A landscape with many valleys, sampled at points; each row gives a point and its height.
From any point a ball takes the steepest step (drop divided by distance) to one of its 5 nearest points. It stops when none of these is lower. Distance is the straight distance between rows; heights are no part of it.
<168>: [125 162 105 116 125 151 109  81 151]  h=3.15
<167>: [ 26  83 138  92 146  78 122 133  79]  h=8.10
<313>: [ 61  96 121 104 162 102 123 112 110]  h=3.38
<506>: [174 126 139 135 133 128 146 154 129]  h=5.62
<197>: [162 175 130 109 130 139 110 108 138]  h=5.52
<359>: [ 93  65 143 111 163  99 152 175 116]  h=4.39
<180>: [144  83 170  98 159  99 147 180 126]  h=5.64
<773>: [ 47  91 158  78 154  76 121 141  81]  h=9.09
<378>: [167 183 146 197  46 155 101 134 117]  h=6.18
<429>: [ 98  94 138 101 166 102 132 147 116]  h=6.15
<556>: [101 110 146  86 167 103 117 130 109]  h=6.71
<495>: [135 114 132 113 158 117 134 136 129]  h=5.82
<293>: [150 122 104 157 122 138 143 132 136]  h=5.07
<645>: [153 190 124 191  39 169  97 107 134]  h=4.16
<312>: [ 40  70 158  88 148  75 132 160  79]  h=7.26
<643>: [ 98 100  94 138 146 132 140 110 138]  h=4.35
<553>: [165 180 131 196  53 155 108 125 123]  h=6.19
<288>: [167 141 128 135 128 137 131 133 134]  h=4.87
<573>: [132  98 142 108 159 109 141 157 126]  h=4.65
<833>: [ 73 111 127  95 162 107 117 106 114]  h=4.69
<362>: [122 165  89 144  86 171 113  62 165]  h=4.99
<58>: [142 108 126 129 148 124 147 147 128]  h=5.42
<345>: [ 96 130  96 120 143 138 122  83 145]  h=3.06
<663>: [133 143 106 130 133 139 125 104 141]  h=4.03
<783>: [ 57  76 166  85 156  78 132 161  89]  h=7.40
<502>: [125  73 156 109 162 101 156 182 125]  h=4.15
<410>: [150 192 117 172  49 169 100  95 144]  h=0.75
<441>: [ 95  78 119 118 162 110 141 145 122]  h=4.75
<392>: [107 101 122 121 163 118 136 130 126]  h=4.23
<670>: [163 178 117 143  94 154 114 106 143]  h=4.18
<67>: [ 90  57 169  95 160  91 152 193 114]  h=5.69
<531>: [132 157 125  98 145 132 110  96 137]  h=1.41
<458>: [131 180  98 130  95 169 106  67 161]  h=4.56
<148>: [ 90 119  93 128 142 141 126  80 146]  h=3.58
<142>: [ 91  65 112 130 162 111 153 155 124]  h=5.74
<492>: [159 143 148 104 148 122 125 138 128]  h=4.81
<702>: [196 178 156 136 102 138 119 136 120]  h=6.83
<339>: [ 51  77 107 117 159 106 135 115 117]  h=2.00
<414>: [105 117 109 116 155 124 126 109 130]  h=3.84
<503>: [138 171 106 131 106 158 115  90 151]  h=3.89
<140>: [139 126 108 138 137 135 133 120 134]  h=2.68
<669>: [150 115 156 102 156 111 136 154 122]  h=6.25
<3>: [158 166 110 180  73 160 117 112 133]  h=7.28
<471>: [161 142 110 173  99 147 138 129 133]  h=5.10
<610>: [188 149 159 120 132 123 133 146 125]  h=6.26
<646>: [132 164 112 109 133 140 110  91 143]  h=3.26
<600>: [112 138 134  88 165 115 110 108 121]  h=4.60
<368>: [192 151 154 142 113 131 132 151 122]  h=7.10
<425>: [172 182 129 163  78 155 112 120 131]  h=5.77
<120>: [132 152  91 153  98 163 124  86 152]  h=4.57
<738>: [159 117 118 161 123 136 149 150 132]  h=2.74
<190>: [180 171 137 140 107 142 122 129 131]  h=6.24
<659>: [155 184 117 125 107 151 105  96 146]  h=5.61
<115>: [145 136  96 166 110 150 136 117 141]  h=6.47
<596>: [118  80 140 116 159 105 149 168 123]  h=2.53
<172>: [170 135 123 166 113 138 141 144 129]  h=1.23
<474>: [181 174 140 171  79 148 119 132 122]  h=6.52
<561>: [155  91 115 159 135 128 162 165 134]  h=4.68
<391>: [127 119 147  92 164 107 123 138 118]  h=6.40
<29>: [150 158 104 155 105 152 126 105 145]  h=4.74
<520>: [ 66  61 164  94 156  83 142 179  96]  h=6.51
<564>: [174 158 131 197  68 149 124 144 120]  h=7.64
<161>: [153 189 112 144  80 162 107  93 149]  h=1.52
<88>: [172 114 167 105 149 108 147 171 127]  h=7.71
<584>: [105 143 102 114 139 147 116  79 148]  h=2.23
<383>: [ 31  86 158  83 144  73 125 151  69]  h=8.13
<80>: [135 146 131 106 149 128 117 110 134]  h=3.05
<741>: [176 141 148 126 136 125 134 145 128]  h=6.06
<315>: [ 85 100 112 115 161 115 130 111 124]  h=2.54
<469>: [ 93  51 198  83 155  81 153 204 113]  h=6.70
<394>: [133  77 128 138 152 120 160 173 132]  h=4.38
<261>: [129 189  99 154  45 184  99  69 167]  h=4.29
<674>: [142 170 102 150  89 164 114  90 150]  h=3.71
<691>: [ 99  73 168  89 162  85 144 177 109]  h=6.03
<597>: [130 116  99 145 134 137 143 122 138]  h=4.48
<817>: [144 166 100 160  86 163 119  93 150]  h=4.11

For each start below, name the point where the ball stops.
<378> | <410>
<474> | <161>
<190> | <161>
<383> | <596>
<167> | <339>
<773> | <596>
<506> | <172>
